Each row is a point on a landscape with many valleys, with its height.
A ball rolls from a point to whichever of its 6 nearest points has the largest drop for the distance, and stops where none of them is lower. Distance is the straight distance between rows; heights are no part of it.
j89: [106 118 128 123  99 164 129  44]  h=42.2
j287: [118 107 138 113 146 115 118 169]  h=62.9
j857: [118 151 137  96 111 112 143 117]  h=44.2
j362: [133  78 103 151 122  89  98 196]  h=57.3
j73: [111 106 169 140 187 117 142 137]  h=51.1
j218: [152 135 176 162 152  86 137 163]  h=56.2
j329: [146 101 155 158 151  79 123 182]  h=57.2
j494: [129  91 105 138 116  96 103 193]  h=43.5
j176: [129 134 155 118 133  94 133 144]  h=67.1
j658: [101 107 111 129 140 189 122  80]  h=17.3
j590: [138 112  84 110 111 125  97 191]  h=12.9
j349: [114 137 168 130 150 118 151  97]  h=51.2
j676: [ 94  93 123 136 160 177 126  84]  h=33.3
j197: [107 113 171 147 173 128 149 101]  h=44.3
j3: [109 144 124  99 103 149 139  69]  h=32.7
j625: [142 167 158 111 101  87 146 120]  h=42.6
j201: [116 138  84 112 131 191 123  95]  h=17.1
j77: [129  96 116 123 132 103 106 187]  h=43.1
j252: [ 94  99 128 120 172 161 133 119]  h=61.8
j411: [139 116  79 116 149 155 100 201]  h=29.7
j17: [149 134 125 125  79  73 118 156]  h=48.8
j439: [ 95 105 139 132 148 158 136  81]  h=33.0
j878: [170 156 148 148  81  61 132 151]  h=52.9
j581: [126 131  79 124 146 202 121  96]  h=13.8
j391: [116 113  92 134 121 204 116  62]  h=6.6
j910: [121 153 165 124 133 114 153  86]  h=59.1
j974: [160 176 177 142 118  94 156 126]  h=62.5
j737: [153 108 159 173 139  68 126 176]  h=55.2
j601: [142 165 180 146 138 105 157 111]  h=64.3
j704: [117 122 103 105 142 149 119 165]  h=48.9
j746: [130 152 159 115 123 102 148 119]  h=59.2
j578: [115 148  84 105  98 189 125  67]  h=14.3
j630: [152 155 174 142 130  86 146 136]  h=62.7
j242: [130 154 174 154 140 118 159  67]  h=58.1
j778: [124 146  95  88 115 151 120 141]  h=43.8
j875: [128 138 120  98 103 106 120 151]  h=14.1
j492: [127 142  83 104 139 178 123 137]  h=33.5
j360: [167 180 163 138  91  76 145 132]  h=62.6
j801: [150  92 146 182 127  63 116 183]  h=57.1
j735: [124 110  95 134  98 196 113  45]  h=13.9
j555: [127 130  79 118 165 199 115 132]  h=22.1
j510: [137 108  92 115 121 130 100 194]  h=20.4
j337: [122 138  93  96 127 154 119 151]  h=47.8
j553: [105 130 148 128 124 138 145  62]  h=44.1
j350: [133 120 114 112  98  98 111 171]  h=37.0
j75: [149 151 133 116  77  72 129 148]  h=38.4
j686: [127 121 113 102 120 119 114 172]  h=42.1
j787: [115 132 161 143 116 133 150  37]  h=52.7
j23: [153 131 157 150 115  72 129 161]  h=51.5
j760: [112 129 136 105 137 127 136 128]  h=65.7
j298: [132 131  83 103 136 164 112 168]  h=39.6
j102: [105 124 168 136 163 121 148 106]  h=47.5
j300: [133 146 113  90  77  99 118 148]  h=31.4
j78: [107 127 151 121 145 128 141 101]  h=58.3
j695: [114 155 147 110 108 120 151  75]  h=46.7
j706: [197 178 153 180  68  75 138 147]  h=59.3
j449: [132 109  75 158 171 217 110  93]  h=23.6
j853: [140 109 143 144 126  79 120 172]  h=53.9
j701: [104 136 127 106 116 145 141  86]  h=35.1
j60: [117 136 130  97 121 117 127 142]  h=44.9
j30: [135 141 180 151 161 103 150 127]  h=61.1
j861: [121 117  85 127 179 194 116 141]  h=27.8
j145: [120 132  81 122 110 199 118  66]  h=10.1
j679: [146 118 129 135  98  70 116 167]  h=48.0
j714: [119 103 162 131 165 108 129 161]  h=60.0
j261: [160 114 136 171  98  58 117 169]  h=53.5
j55: [120 158  98  81  94 147 131 113]  h=30.1
j379: [140 157 139 100  88  85 134 133]  h=15.9
j8: [129 127  85 107 152 167 110 175]  h=36.7
j162: [106 111  97 123 165 190 121 114]  h=36.6
j296: [117 125 161 127 155 110 142 134]  h=61.7
j680: [112 142  99 100 114 170 132  98]  h=22.9
j347: [150 150 148 123 100  73 130 147]  h=40.6
j789: [102 112 139 134 129 156 137  56]  h=30.9
j262: [104  98 103 130 180 195 120 118]  h=46.5
j104: [103 104 120 119 169 158 124 153]  h=66.4
j157: [122 106  78 154 188 217 114 111]  h=31.7
j504: [100 103 157 142 160 143 141  77]  h=40.4
j232: [133 139  99  90  80 111 111 164]  h=14.0
j482: [103 107 115 133 129 181 125  65]  h=15.3
j607: [179 123 145 219 107  62 126 170]  h=59.9
j39: [187 144 149 199  96  67 130 166]  h=57.7

For each start below, name the point where the ball stops.
j789 => j391
j439 => j391
j676 => j391
j857 => j590

Two balls start at each pair of points below. Name the first point that both come to, or write never.
j23, j75 => j379
j197, j60 => never
j760, j350 => j875
